Each row is a point on a landscape with many valleys, with its height.
From any point a ball rolls to the lowest of the 2 points nearest to it. It stops when none of these is lower. Distance is the straight distance between rows; heights are no part of it.
Kubal h=535: [-38 -11 -35 -17  15 -34  30  13  27  33 -41   3   8 -35 -29  12  19 -25
   6  36  21 -29 -26 -25  48  16 -21   1  28 -14 -55]
gode h=163: [ 14  13  -7 -16 -15 -44   8  20 -62  67  23 -13  22 -33  32  17  32   5
  37 -39 -10 -28 -32 -15  39  18 -59 -31 -51  -1 -20]
tiga h=712: [-24  19   0  -4  14  16   0   5  27   2  -6  -5  40   1   1   3   4  13
 -29  10  10   0  28 -14  35 -14   5  -7   0   3  -1]
Migaf h=423: [-18 -19 -17 -21 -28 -26  -8  22 -17 -34 -10   3 -34 -23  -9  26  -5  61
  42  18  11  16  -7  30 -13  34  -2  21 -13   5 -39]
repov h=207: [ 12  -3  22  17  14   2  -6 -13  12   9 -15 -12 -15 -16 -40  25  26 -24
  35  40   2  18 -32 -10   8  19 -10  13  39  10 -24]
fid h=629: [ 41  14  73  49 -15  34 -39 -32  -1 -22  32 -16   6  13  -4  30   2  -7
  -4   3 -30  52  -6 -12 -27 -12   2 -23  22   6  31]
mal h=308: [ -8  38  -2 -23   1  40 -12 -28  -8 -34  33   6  21  37  44 -26 -14 -12
 -25 -32  -5  -3  37   8 -16 -17  31  18 -15  16  49]
dagud h=479: [-10  -9 -24  -1   7  -7   0  16   9  -7 -38  22 -42 -45 -31  22  17  39
  13  16  22  21 -16  -9  14  44  30  13   6   6 -63]
pobuv h=631: [ 47  -2  -5 -30  -1 -24  42   3 -53  21 -26  28 -75   5 -36  -4  25 -13
  76 -44  14 -10 -59  12 -52   2  19  41 -25  -8  -5]
faf h=337: [-11 -22 -16 -22 -45 -28  -3  30 -20   9   0 -17   0   1  17   5 -21  50
  24 -22   4 -23   8  30  -6  13 -23   8 -35 -15  -3]
sono h=106: [-38  56   5  15 -38  -1 -18   4  -5 -53  43 -20  34  10  39  -6   6  14
 -61 -17 -18  27  75 -11  15 -16  10 -54  -7  19  53]
pidup h=384: [-16  -6 -45 -42 -54 -40  -9  24  -2  36  12 -26  34  -9  33  -3  16 -18
   3 -20   1 -32  -8  18  51   3 -50 -12  -8   0   6]
dotog h=405: [ 14  52  -3  -2  11  45  -8 -15  20  26  -3  -3  32   3  15  -7  39 -51
 -39 -34  -9  11 -10 -37  28 -13  20 -10  13  16  40]
kol h=567: [-38 -14  -5 -12  32 -30  23   2  27  37 -21  -8  16 -15 -25   5  -6 -41
  20  70   9 -34 -20 -13  40   0 -54  -2  34  -8 -37]
vuf h=340: [ -2 -27  20   1   3  19   7 -12  30 -34   6  36 -19  26 -19  -5 -27   0
  -1  32  -2   4  19  33 -34 -17  21  38  12  -6  -9]
Mim h=550: [ 13 -10  49  46 -17 -12 -38 -19   6  22  27 -57  34  -4  -4  32   3 -29
   2  33 -21  21  -7 -19  21  -7 -53 -43  62  -9  26]
Koneb h=346: [  9 -45   2  10   3  43  -2  -2  26  -2   3   9  13  11   7  -3 -45   7
 -50 -24 -11 -18  24  30 -28   2  21  23 -12 -23   5]
gize h=554: [ -1  42  -1  19 -17  23 -23  11   6 -74  -1  -6 -37 -14   4 -16   1  33
 -17 -23 -18  64   2 -18 -18  26  51 -16   3  38   7]
nos h=185: [-33  18   0  13  36  19   3   6  26 -51  13   9  16  19  -4  -6 -28  77
 -34  38  23   9  62  -2  18 -27  45 -14 -18   9 -16]
bolu h=612: [ 33 -27 -11 -22 -23  -9  19  -4 -10  38 -22  -4 -34   9 -18 -10  25 -49
  28 -47   1 -26 -56   8 -23  13  -1  28 -11 -15  11]
duneg h=420: [-29 -74 -29   2  -1 -24   1  30  13  57 -15 -22  26 -14  21  -6 -55 -18
 -33  30 -14 -43  -5  11  19   8 -67 -20  18 -26   6]
dak h=317: [ 19   7  39  -1 -16  -5 -11  -8 -45  10  23 -26  15  -4   9  21  13   4
  54   2 -20  10 -30   7  -8  10 -41  -2 -14  11   2]
Nukeg h=243: [ 20  12  16  -6 -29 -20 -10  10 -59  35  20 -26  16  -8  25  11  22   8
  42 -36 -23 -12 -18   6  11  11 -48 -20 -46   3   6]
Gir h=335: [-41  28 -27 -18 -12 -10  -1  20 -14 -32 -10  -2  -1 -23  14   4  16  51
   5   1  22  19  20 -19  25  20  15 -12 -25  22 -29]
Busik h=503: [ 36  -6  12  16  17  32   7  14 -36  18 -11  20  10 -12  27  -1  -4  47
  -9 -51 -16   4 -13 -10 -17  13  24  -5 -67  -5 -15]
Pob h=598: [  2  -3 -20 -28 -25   7  18   0   6  -4 -24  14 -26   8 -11 -16  30 -35
  11 -27  14  -6 -35   4 -13  10  18  32   0   8   1]
Lep h=210: [-31  63 -22  -9 -35  -6 -15  16 -19 -30  20 -12  30 -13  42 -13  32   4
 -39 -34 -23  25  43 -18  31   3  -3 -48 -28  35  32]
Nebug h=55: [-35   8 -32  -9   3   4  -5  -6  71  17  -5 -17  41   6  -3   4  -2 -31
 -62   8   7 -23  52   2  57 -24   0  -7  53 -22  38]
mit h=686: [  3  25  36  42  41  25 -14  -4  17  -4   8  -6  32  -3 -11  13  -5  46
 -37  17  -8  21  35 -29  21 -16  13 -27  -8   2  -2]
rog h=226: [ 12 -55  14  49 -30 -18 -45   7  13  -2  -7 -31 -33 -32 -29  30 -15  23
   8  32  -3  38  -9  17  -8  36 -14 -10  47  -2 -35]
femi h=532: [  4  41  -1   7 -21   6 -25  13 -41 -76   6  -6 -37 -19  16  -7   3  49
  22 -23 -17  61  -3   0 -40  34  33 -15 -23  36  -1]
pek h=195: [-34 -13 -37 -55  23 -39  42   3 -17  -3 -22  41  -8  -3 -11  -1  11   4
  57  50  34 -34 -23  10  -2 -10 -10  32 -11 -17 -55]
panem h=636: [ 10   0   4 -38 -17   5  22 -14 -12 -46  10  20 -41  53 -15 -22  14 -40
  44  -9   8   6  -5  24 -46  -4   6  49   6  31  38]
Zike h=287: [  8 -11  16  17  47  -6   4  -7   0   0 -22  24 -33 -30 -52  18   9   3
  42  61   7  10 -18   7  -3  14   1  22  27   0 -57]
zadib h=545: [ -7  59 -33 -24  64  37  17 -36  10  15   0  38  31  28  26 -28  27 -46
 -34   2  30 -21   7 -40  21 -44  55   1  -6  15  11]
sosor h=781: [-17  -9 -40 -14  15  25  27  30  12  22 -17  21  42 -24  36  -4   0  32
 -65 -39  14 -22  36 -16  36   7  28  -8 -34  -3 -22]
limob h=161: [ -3 -64  -5  35 -13 -11 -24  10  42  12 -30 -13 -28 -30 -44   6 -15  -4
 -12  39 -12  20 -15   8   4  30 -17  -3  46 -18 -32]
Timuv h=449: [-18 -61  -1   8  -1 -27  -2 -12  33  26  -4 -35  -2   2 -28 -10  -1 -83
   6  65 -19 -11 -35   1  20  -7 -63  -8  72 -23  20]
Peko h=406: [  4  38   8 -25  22   4   0 -15 -50   3  17  14  33  17  32  -7  19   8
  36   2   1  -3 -13  -4  -3 -21  -7  -9 -50  17  -1]
degal h=496: [ -6 -11  17   7  -7 -13 -13 -14  28  31  10 -45  21   1 -21   7  10 -59
  10  45 -10  -5 -21  -7  38  -5 -56 -19  64  -2  17]
pup h=589: [ 25  30  82  62  -8   2 -44 -40  -1   1  41 -40  29   8  -9  47  10  -7
  -6  24 -28  35  15 -26   3 -20 -30 -46  40  -5  34]
rinov h=306: [-15  -2 -20 -44 -33 -32   9   1   2  32  16 -26  12   2   3  -2  27 -52
  35  11   5 -29 -41  15  34   2 -55   6  13   3  -5]
Bogeg h=466: [ 39  63 -29 -23  -6  -5  17  -5 -62  53   5  13  -1   3  40 -26  31 -38
   9 -82  11 -34 -48 -25   1 -12  16  -5 -57   3  15]
Tabi h=341: [-13  47  50  42  46 -22 -20 -27   7 -10  23 -29  16  12 -39  26  10  31
  26  70  19  -1  24 -16  24 -12 -33  -7  36   9  -6]
bupet h=311: [-27 -22  25  13  43 -11  10  -5  34   5  -9  15  15   8 -32   0 -45  -5
   5  89   3 -19  14   8   0 -23 -31  11  26 -16 -24]
loze h=490: [  8  43  17   2  65  58   1 -39  21  10  10  17  38  27  10 -13  11 -18
 -30  11   2  -1  24 -31  15 -39  38   1  -3   4  28]
Dalo h=581: [  5 -26 -45 -45 -11 -31  54   7 -21 -35 -34  58 -89  13 -34 -18  14  -6
  34 -28  14 -24  -9  40 -46   5  34  58 -17 -12 -17]
Dun h=414: [-23 -95 -13  12 -11 -36  -2  -3   9  28  -7 -39 -11   6  -5 -23 -37 -71
 -10  63 -19 -25 -38  17  -5  -2 -70  -9  47 -35  28]
kegi h=489: [ 44 -11  57  28   9  19 -16  -7 -42  51  33 -10  58  12  31   7 -15 -10
   0 -28 -49  -8  -2   0 -13 -18 -57 -26 -30 -15  25]
pokat h=796: [-11   8 -24  12  10  33   6  33  36  -1 -27   2  21 -31   9   0  11  33
 -77 -39   2  12  33 -36  45  14  42 -30 -13   7  -7]
toz h=731: [-30  50 -14 -16  -3  18  -5  -5  25 -32   2  -6   9  11   5 -17  16  -6
 -18   6  14  16  20 -17  21 -10  30  -2   9  20  21]
rig h=568: [ 54 -63  -2  15 -19  15   3   1   8  14 -28  22 -69   7 -35 -21  -9 -17
   6 -49 -22  -7 -23  46 -50  18  26  45 -14 -30   0]
vof h=460: [-13 -20 -23   5 -19 -11  -4  10  35 -28 -39  14 -64 -28 -54   9  20   6
   8  26   9  29 -12  17   8  33  25  23  35   9 -44]
degul h=383: [-26  13 -21 -13 -12 -27  -7  25 -44 -29  -1  -2 -23 -48  11  35  20  83
  40  14  20  19  17  -9  15  53  10  -6 -24  19 -51]
Dimap h=127: [-16  60  19  20  14  24 -15 -14 -13 -89  48   2   7  28  27 -29 -19  39
 -19  12 -16  43  50 -15 -29 -24  49 -36 -20  26  31]
Nekor h=621: [-44  29 -66 -33  30  13  34  -5  18 -10 -26  37   8   7  12 -26  15  -2
 -35   6  50 -28  15 -24  19 -19  62   9 -16   4 -29]
nonol h=208: [-32  14 -14 -44 -18 -41  17  -8   9   8   2 -25  -7 -14 -27  10  49 -51
  55  48  24 -11 -35   1  51   5 -38   8  44  22 -22]
veseb h=439: [-20 -25 -33 -25 -27 -47   3  34 -10  60   7 -31  33 -38  28  13  15  -6
   9  -5  -7 -27 -17  -6  66  22 -68 -34  -1   1 -15]
fuv h=438: [-24 -27  12  35 -19  -6  -8  31  24   0   5 -25  40 -25  18  24 -19  46
 -54  -2 -10  11  56 -15  28  -8 -20 -42   9   4  -2]
zezot h=327: [ 12  14  -5  -6   6  28  -4 -10  35  42 -24 -11  22  -8 -11   7  42 -65
 -26 -19  -2   3 -28 -33  36  -2   0  -6  31   1  14]
nofas h=447: [ 50 -20  72  33  -2  22 -23 -24 -18  33  30 -18  32  23  14  22 -19 -31
  15   1 -40  13 -26   6 -29 -17 -45 -13   8 -20  33]
boda h=446: [-17 -37 -15   5 -39 -16 -14  19  28 -41 -19   8 -50 -17 -33   8 -17  46
   5  26   6  32  11  42 -13  22  14  18  25   3 -42]
Sepo h=740: [ 11  -1 -37  -5  19  41   9  -1  22  57 -24  14  48 -20  25   2  11 -48
 -72 -59  -2 -29  -2 -14  34   4  19  -2   1 -15   7]
Fifiv h=557: [ 62 -89   4  36 -11  10 -15  -5  11  41 -24 -10 -39   7 -25 -24 -27 -28
 -14 -35 -34 -15 -28  34 -50  16   0  31   1 -46  14]
vizu h=252: [  0  37 -39 -43 -17 -44  16  12 -61  49  15  15   7 -20  30   9  35   0
  46 -35  20 -35 -52 -15  34   6 -23 -12 -51   0 -26]
Fabi h=630: [ 28  -2 -11 -43 -15 -11  46 -19 -26 -11   6  22 -53  57 -25 -28  28 -78
  47 -37  22 -22  -8  24 -37   3   6  54   1  25  44]
dival h=694: [ 36 -24   7   7 -10  54 -12 -27  13  14   5  -6   2  29   7 -11   0 -47
 -37 -59 -20  -3  -2  13 -27   6  26  29   9 -10  52]
varur h=513: [ 22 -16  26  16 -11 -24 -15  17 -43  59  43 -20  64 -10  43  10  -3  -9
 -14 -32 -49 -23  20  11  19 -18 -74 -43 -31  -8  33]
dure h=578: [-17  45 -28 -17  54  28  33 -36  38 -13 -14  38  -3  31 -11 -30  34 -47
 -28  12  40 -13  14 -40  10 -32  64  16  18  14  12]
pesa h=654: [ 18  15  53  55  29  50 -13  -5  23   4  25  -1  45   2   8  18 -11  27
 -80 -19 -30  27  54 -28  17 -23  23 -45  -2 -10  35]
mos h=556: [-42 -30 -47 -26 -11 -30  30  22  33   6 -52  24 -17 -30 -29   0   7  -2
   1  24  20 -27 -13  -3  24  19   4  16  14 -25 -60]
gizut h=267: [-21 -19  19  33  -7  13  -6  29  30 -55  20  15  -3  -2   5   9 -48  86
 -44  16   8  19  58  17   4  -9  41 -17 -12   3 -29]
nabim h=455: [  9 -62  22   6 -28 -22 -10  -6   2 -12   2 -13 -25  12 -24  11 -23  -8
  37  35 -10   4 -27  36 -42   3 -39  19  29 -13  -6]
Risip h=257: [-34  27  -9  11  30 -16   0  -2  48 -36 -22   3 -27   2 -59   0  14  33
  -1  50  35   8  25  -4  25   0  17  16  29  12 -26]
pez h=392: [ -8 -70  31  33  -9 -25 -12   5  13   3   5  -5   7  11   5  10 -85  -5
  -8  62 -11 -10   1  29 -42 -15 -50 -11  32 -30  -7]
Sog h=334: [-16  45 -20 -41   0 -22   6   2 -51   6  10   1  18 -14  25   5  42   2
  47   3  21  -1 -28 -16  27  10 -14  -8 -28  24 -24]
lekim h=510: [-14 -27 -56 -35 -18 -30  29  30  -8  -9 -40  47 -66 -29 -20  13   3  42
  29 -17  22  -4 -33  13 -18  30  30  33 -23 -21 -58]
borib h=480: [-31 -38 -25   6 -26 -16  -6  32  30  19  -1 -28  52 -20  27  12 -24  15
 -48   6  -6 -16  46   1  46  -7 -39 -29  23  -8   7]
nobul h=719: [ 40 -26  76  51  26  15 -28 -17 -13  -4  18  15 -13  -4 -24  35 -46  26
  34  54 -16  39 -16  22 -44  -5 -24   4  25  -4 -34]
zef h=508: [ 37 -43  17  32  -1  38 -10  17   4  39 -13  -7  33 -22  19  10  -4  12
 -46 -47 -32   8  -1 -13  -1  15  -6 -16 -15 -13   4]
Rer h=498: [-22   6 -53 -31 -14 -19  17  21 -10 -15 -40  34 -56 -47 -17  17  32  25
  20 -18  30  15 -41 -16  -2  48  38  19  -2   5 -50]
Ropi h=529: [ 53   0   1  12  39  48  15  -4 -32  10 -21  47 -18  -3  12  -8   1  21
  -5 -56  -2  10 -47 -10 -43   6  61  12 -56  -4 -19]
Selop h=202: [-32  58  17  23 -11   4 -21   0  -2 -67  27 -14  14   9  14  -7   0  43
 -31   5  -4  40  57 -22   9  -8  23 -44 -11  28  26]
rima h=94: [-14  -1  15  -5  -4 -23   0 -18   3   1   7 -35 -21 -12 -42  28  36 -42
  61  61   7   2 -35   6  20  22 -36  12  55  18 -19]
tekez h=746: [-14  77 -19 -11   5   6  -6  -9  15 -34 -17 -10 -15   1  -2 -26  45 -29
  -2 -10  20  31 -13 -50  20   3  33 -10  26  45  24]
Sulem h=83: [-19  28  29  10  35  10  -6 -21  25 -46  26   7  21  38  -9   3 -28  44
  -8  64  23   9  47   2  -4 -47  17   0   3   4  -2]
pokek h=342: [ 14 -94 -26  13 -11 -31  -1  19  -5  69 -31 -31 -21 -33 -11 -12  -6 -38
  10  -4 -22 -15 -74  -2   4  40 -50  -8   7 -38  -6]
salil h=297: [-43  17 -26 -27  12  -8   7  11  16 -40 -21  18 -12  -4 -12  -1   6  42
  12  39  37   7  15   2  13   3  29  12  -9  14 -39]
tiz h=296: [  0   4 -28 -43 -13 -41  21  19 -38  39   0   2  -2   9  17 -13 -12  22
  48 -28  24 -53  -6  23   0  -3 -19  17 -57 -18  -7]
Pif h=275: [-34  31  26  25  43 -29 -11  -9  27   2  11 -23  42  14 -27  17 -12  29
  -7  72  25 -19  39 -15  43 -27 -42 -17  30  -1  -8]
Guge h=758: [ -3  53 -22  -3  24  15   9  -5  10 -25 -32  14 -32 -11 -24 -13  39 -11
  -1  -6  27  31 -28 -49   5  12  52   2  12  36 -14]
zikis h=763: [  1   5 -34 -18   9  12  17  17  -7  56 -15  17  52 -23  43   3  16  -7
 -42 -46   5 -31   2 -21  41  -1   2 -15 -28  -9 -15]
tav h=445: [ 42  53 -22 -25 -11 -10  19   1 -61  50   1  -5 -25  10  20 -34  -5 -16
  29 -83  15 -49  -3  -2 -11 -12  36  16 -72  -9  26]
bako h=395: [ 24 -21  45   9   2   1  -9 -11 -15  35  23 -27  30  10   7  13 -14 -38
  39  23 -24  -6 -40   6  -7  -8 -63  -7  18  -7  12]
dizap h=695: [ 37 -24  53  29   7  23 -14  -5 -12  -4  18  10  12  15   3  14 -41  24
  17  10 -22  18  -8  28 -48 -11 -14  13 -13 -13  -5]
rap h=162: [-48  -6 -31 -19  -4   4   1 -14  77 -18  -8   2  11  21 -18 -13  -4 -30
 -52  24  15 -29  54  12  31 -18  15  27  49 -18  20]
delu h=403: [ 34  25   6 -14   9  16  10  -6 -48  -9   8   2 -14  30  24 -31 -19  24
  23 -51   3 -12   5  25 -49 -12  33  24 -66   1  31]
Viz h=669: [ 36  21  15   7  -5  54 -14 -13  -4 -15   1   3  -5  12  20 -15   8 -22
 -19 -48 -20  27 -19  -9 -29   8  34   9 -14  13  38]
varof h=237: [-38 -35 -10 -22  22 -37  27   9   9 -23 -26  30 -27 -12 -36   8 -14  10
  50  81   6 -18  -1  24  -6   5 -21  28  14 -13 -59]
Lod h=298: [  6   2  39  13   9  25  -5 -22  19 -67  28  37 -31  39 -21  -3 -36  24
   4  43  12  38  31  34 -48 -32  40  24  19  16   2]
tibo h=424: [ -4 -61  34  32 -20 -38 -23   9  -2 -17  12 -10 -14  -6 -10  30 -64  24
  30  64  -3  14  -8  38 -41   4 -49  -5  32 -11 -29]
petuz h=214: [-45  -4 -16   5  -4 -19   1   5  77 -24 -25 -11 -12  10 -50   0  -1   2
 -32  44  21  -8  37   7  28 -13   3  13  50 -12 -10]
Degar h=633: [ 26  -6  -6 -32 -20 -30  11   5 -47 -10 -11  -2 -74 -17 -26  18  29   4
  81 -27   8  16 -62  21 -33  37  -1  30  -2   5  -8]
gipe h=427: [ 65  16  20  -2  -1  18  10  -5 -46  43   0 -17 -23  17   5 -23 -26  -3
  25 -76  -6 -35  12  20 -36  -7  35  26 -67 -22  34]
pifu h=607: [ 22  12  57  45  -5  36 -27 -32  37   3  33  -7  45  18   9  26 -20  -6
 -64  -4 -27  20  41 -17   1 -33  10 -36  37 -23  61]
Lel h=280: [ -2 -55 -10  11 -17  20 -13  -8  49   6  -3 -10  15   8   2  -1 -28 -25
 -48  -3 -15 -10  20  21  -9  -1   2  13  35 -33  24]
Pap h=389: [ -9 -54   0  18 -26  -6  -1  41   5   7  -4  -7  23 -32  28  16 -30  63
 -38 -20 -16   1  35   0  10  15 -15 -19 -15  -4 -18]
nep h=571: [ 13  45   5  18   0  19 -20  -5   8 -74  -5   3 -67  -7 -22 -17  14   9
  19  -6  -4  76 -12 -15 -29  32  52   4  32  55   7]
Merul h=715: [ 31  -6 -15  -7  16  50   9 -23   6  38 -13  15  14   9  17 -10   9 -59
 -47 -76  -4 -30 -16  -4 -10   5  32  27  -5 -14  26]
kego h=415: [ -5 -45   8   9 -49 -46  -2  35 -30  20  30 -31  42  -8  49  12 -37  48
 -12 -20 -14 -33  52  22   2 -10 -66 -29 -35  -9  12]
tivup h=616: [ 36  -4   7  -4 -43  -8 -31  -5 -37 -37  -4 -21 -69 -10 -21  14  30  -2
  57 -28  -7  50 -55  19 -42  44   9  18  20  35  13]
soz h=463: [ 33 -25  18  30   2  55  -3  14  -8   5   4   9  15  -6  31   2 -16  37
 -59 -71 -31   9  16   1 -16  12  33 -14 -47  -9  13]
Lozu h=772: [  0  61 -41   9  19  19   9   3 -12   9 -38  17  -4 -39   2  -6  49 -15
 -27 -41  25  19 -44 -75  23  14  52 -23  -1  25 -22]
gugig h=586: [ -7 -19 -35 -49 -22 -31  45   6 -14  -4 -26  26 -46  12 -18 -10  16 -21
  45 -14  25 -35 -27  27 -24   6   4  50 -10 -14 -11]
fiv h=230: [-12  38  37   9 -11  13 -20 -14  -1 -92  42   5 -13  36  14  -3 -32  43
   5  29  10  39  36  14 -40 -30  37 -11   1  22  18]
Refig h=538: [ 43 -67   0  28  -5  23 -10  17   9  46 -31  -3  -6 -18  -2   0 -19   5
 -25 -40 -28  -4 -27  10 -23  29  -5   7 -16 -29 -10]
Kepo h=354: [-11 -39  41  22  28   1   3 -14  28   6  11  19  19  21  -7   2 -73 -21
  -9  78 -13 -23  19  21 -37 -28 -34  14  28 -30  -2]
bim h=367: [ -2  72   7  19   1  33 -21 -12  20  -4  12 -17  39   3  20  -4  31 -22
 -58 -33 -29  34  33 -36  39 -16  14 -44  13  15  65]
tivok h=219: [ -4 -59 -19  14 -16   6  -9   4  56  12 -36  -3 -10  -9 -29  -8   1 -31
 -37  14 -16   3  -3   5   6  10   1   6  43 -27  -3]
Kudep h=622: [ 52 -22  -7 -19 -14  -1  37 -11 -21   6 -20  16 -67  27 -38 -19  30 -63
  44 -53   3 -11 -42  18 -50  10  17  45  -7   5  27]
Rugat h=247: [-26   2 -49 -65   8 -50  44  10 -31  38  -1  30   5   0  10 -12   4  -6
  51   8  37 -61 -30  13   8 -16 -19  27 -34 -20 -37]
kuduf h=666: [ 35  -7  69  36 -18  32 -27 -24  -4 -25  40   1   9  34  14  21 -34   7
  -9  -9 -20  26   5  19 -50 -21   4   0   0  -9  27]
Nure h=410: [ 16 -17  20  24  15  64  -6   6  20 -18  15  22  13   6  17  -5 -38  39
 -59 -28 -15  11  31  10 -15   3  48   0 -27  -9   1]
gem h=272: [-18 -36  26   7  46 -17  22  -8  15 -19 -12  39 -18   6 -44   2 -40  -6
  36  99 -10  -9   9  25 -26 -23 -32  32  26 -15 -46]
zofa h=368: [  4  33 -10 -28  21  23  -3 -26 -35 -22  34  10   5  46  42 -39 -22   5
   1 -49   7 -26  30  21 -34 -17  39  28 -53  10  36]
Lepa h=450: [-12  48  59  39  28 -14 -24 -32  -9 -59  42 -10   7  27 -19  27 -17  58
  23  66  26  28  46  -1 -15 -38   7 -20  15  11  -3]
Zeran h=648: [ 21   9  15 -11 -18  36  -4 -22   8 -38   9  10 -31  35   1 -18  11 -36
   8 -27  -6  27 -10   4 -41  -2  23  31  19  32  50]
givi h=603: [-32  54 -42 -12  53  10  21  -7  47 -15 -30  19   1  16 -24 -23  25   6
 -40  13  43 -13  16 -37  39 -24  58  -2   2  12 -11]
serem h=467: [ 20  50 -17 -23   3  25   8 -10 -23  25  -3  14  23   0  36 -17  36 -48
 -17 -63   2  -5 -37 -26  11  -3  18  -1 -22  11  22]
naz h=464: [ -8 -17  42  26 -33 -35 -10  15 -49  14  51 -16  61  -6  51  19 -18  27
 -14 -11 -32 -14  52  12  -3 -23 -72 -47 -34  -3  16]
Dedi h=374: [  6 -29 -18 -12 -53 -41  -4  37 -28  42  12 -40  13   2  31  -7 -31  34
   3 -44  -9 -48  37  32  10  -1 -45 -12 -42 -23  21]
tipog h=465: [-23 -32 -11  -6  11 -10   8  33  13  50  -4  -9  57 -25  33   7 -29   4
 -26  15 -10 -30  20  -9  38  -2 -57 -24  -2  -9  -8]
nisiz h=499: [ 13  51   8 -17   7   2 -12   0 -70 -70  20   5 -25  10  32 -25   5  44
  54 -20 -14  44 -10   7 -58   7  22 -10 -45  34  14]
vopo h=192: [-28  25  42   9  31  -8  -6 -20  23 -13  35  -4  54  36   0  10 -37  20
   4  79  20  -9  49  -3  11 -55 -27 -11  17  -9   4]
bos h=292: [ 23 -51 -24 -17 -32 -43  15  14 -19  73 -11 -41 -28 -23 -14  -5  14 -28
  47 -31  -8 -34 -77   8  11  33 -43  -4  -8 -32  -6]
pog h=293: [-14  91 -11  -5   4  12 -21  -7 -10 -21  17  -9  29  -1  34 -31  44 -31
 -27 -24 -22  29  19 -45  29 -10  11 -44 -12  34  41]
Rilup h=217: [-13   6 -27 -14  10  14   4 -12  68  39 -25 -15  30   3 -14  -3  32 -79
 -44  -2  -1 -19   5 -15  53 -14  -6   0  58 -17  33]
kifa h=635: [-36  40 -84 -50   1   5  25   1   0 -10 -14  29   4   1  36 -36  10 -21
 -36 -39  45 -32   2 -20   9  -4  58  14 -16  12 -10]
nofut h=339: [  3 -15   8  -5  37  14  21  -4   7 -18 -21  42 -17   4 -28   0   3  -1
  24  35   8  10  -7  12 -23  -9  24  32  -2  -3 -37]
purad h=234: [-11  58  -6 -15  16  35  -7 -28  -4 -76  41  10   6  43  46 -52 -14  -4
 -13 -12  -8  20  38 -11 -35 -15  54  -6  -5  34  48]
lesob h=241: [ 33 -18 -10 -15 -32 -47   9  26 -45  88   1 -38 -12 -30   7   4   9  -2
  53 -56 -11 -35 -46  -3  26  26 -49 -19 -44 -27  -4]
dus h=457: [  5  34   7 -11  25   5  -9 -11 -70 -36  13   9   6   7  27   1  14  46
  47   7  -1  27  -3  -1 -23  -6  12 -10 -53  26  -9]
tif h=379: [-10 -85 -35  -1 -26 -39  -5  21   5  45 -13 -45  -1 -13  -5 -19 -19 -39
  -6  20 -14 -22 -45  15  13  23 -60 -11  26 -35   7]
lon h=575: [ 29 -40 -22 -12  -8   0  29   4  -3 -10 -38  55 -79   1 -36 -17   8  -9
  16 -33  -5  -7 -27  34 -48  18  37  52 -15 -14 -23]
Remas h=493: [-33 -10 -39 -22   0 -40  22  31   3  60 -18  -8  29 -56   9  23  21  -1
   6  12  18 -27 -23 -33  69  31 -44 -26  10  -4 -53]
kani h=549: [ 21  35  54  29  44  44 -13 -38  40  15  24   7  45  27  -3   8  -5 -12
 -35  21 -17  12  27 -31   7 -39  11  -7  23 -13  46]
tavek h=332: [-32 -26  -1  11 -24  -5   0  43  -2 -41   8   2  11 -24  23  13 -25  93
 -29   5   4  12  52  10   7   8   7 -14 -31  10 -36]
Zut h=593: [ 25  34  29   4  -8  14 -15 -16 -17 -47   3  -6 -50   5 -18   3  39 -22
  47  -1  -3  56 -34  -5 -32  24  17  12  30  52  17]
veren h=404: [ -6  60  53  57  35 -32 -36 -33 -11 -52  35 -29 -19  15 -38  44   6  55
  41  77  33  17  36  11  -2  -3  -6  -9  38  21 -10]

For each start below, name the point where the ball stops.
Fifiv -> limob
Viz -> limob
Lozu -> loze
nobul -> pek
Guge -> loze
pobuv -> limob
Degar -> gode
Bogeg -> Dimap
varur -> pek

Call two points neighbours if one is among the 2 nearest of the other. Go from one point of each pair to the other, from neighbour to neighbour, staying as low as possible. Name the highest point that can't be avoided.
Dimap and sono -> Selop
Sulem and gode -> borib
rima and sono -> vuf
pek and gode -> varur
Dimap and Nebug -> dotog
Kubal and loze -> pokat
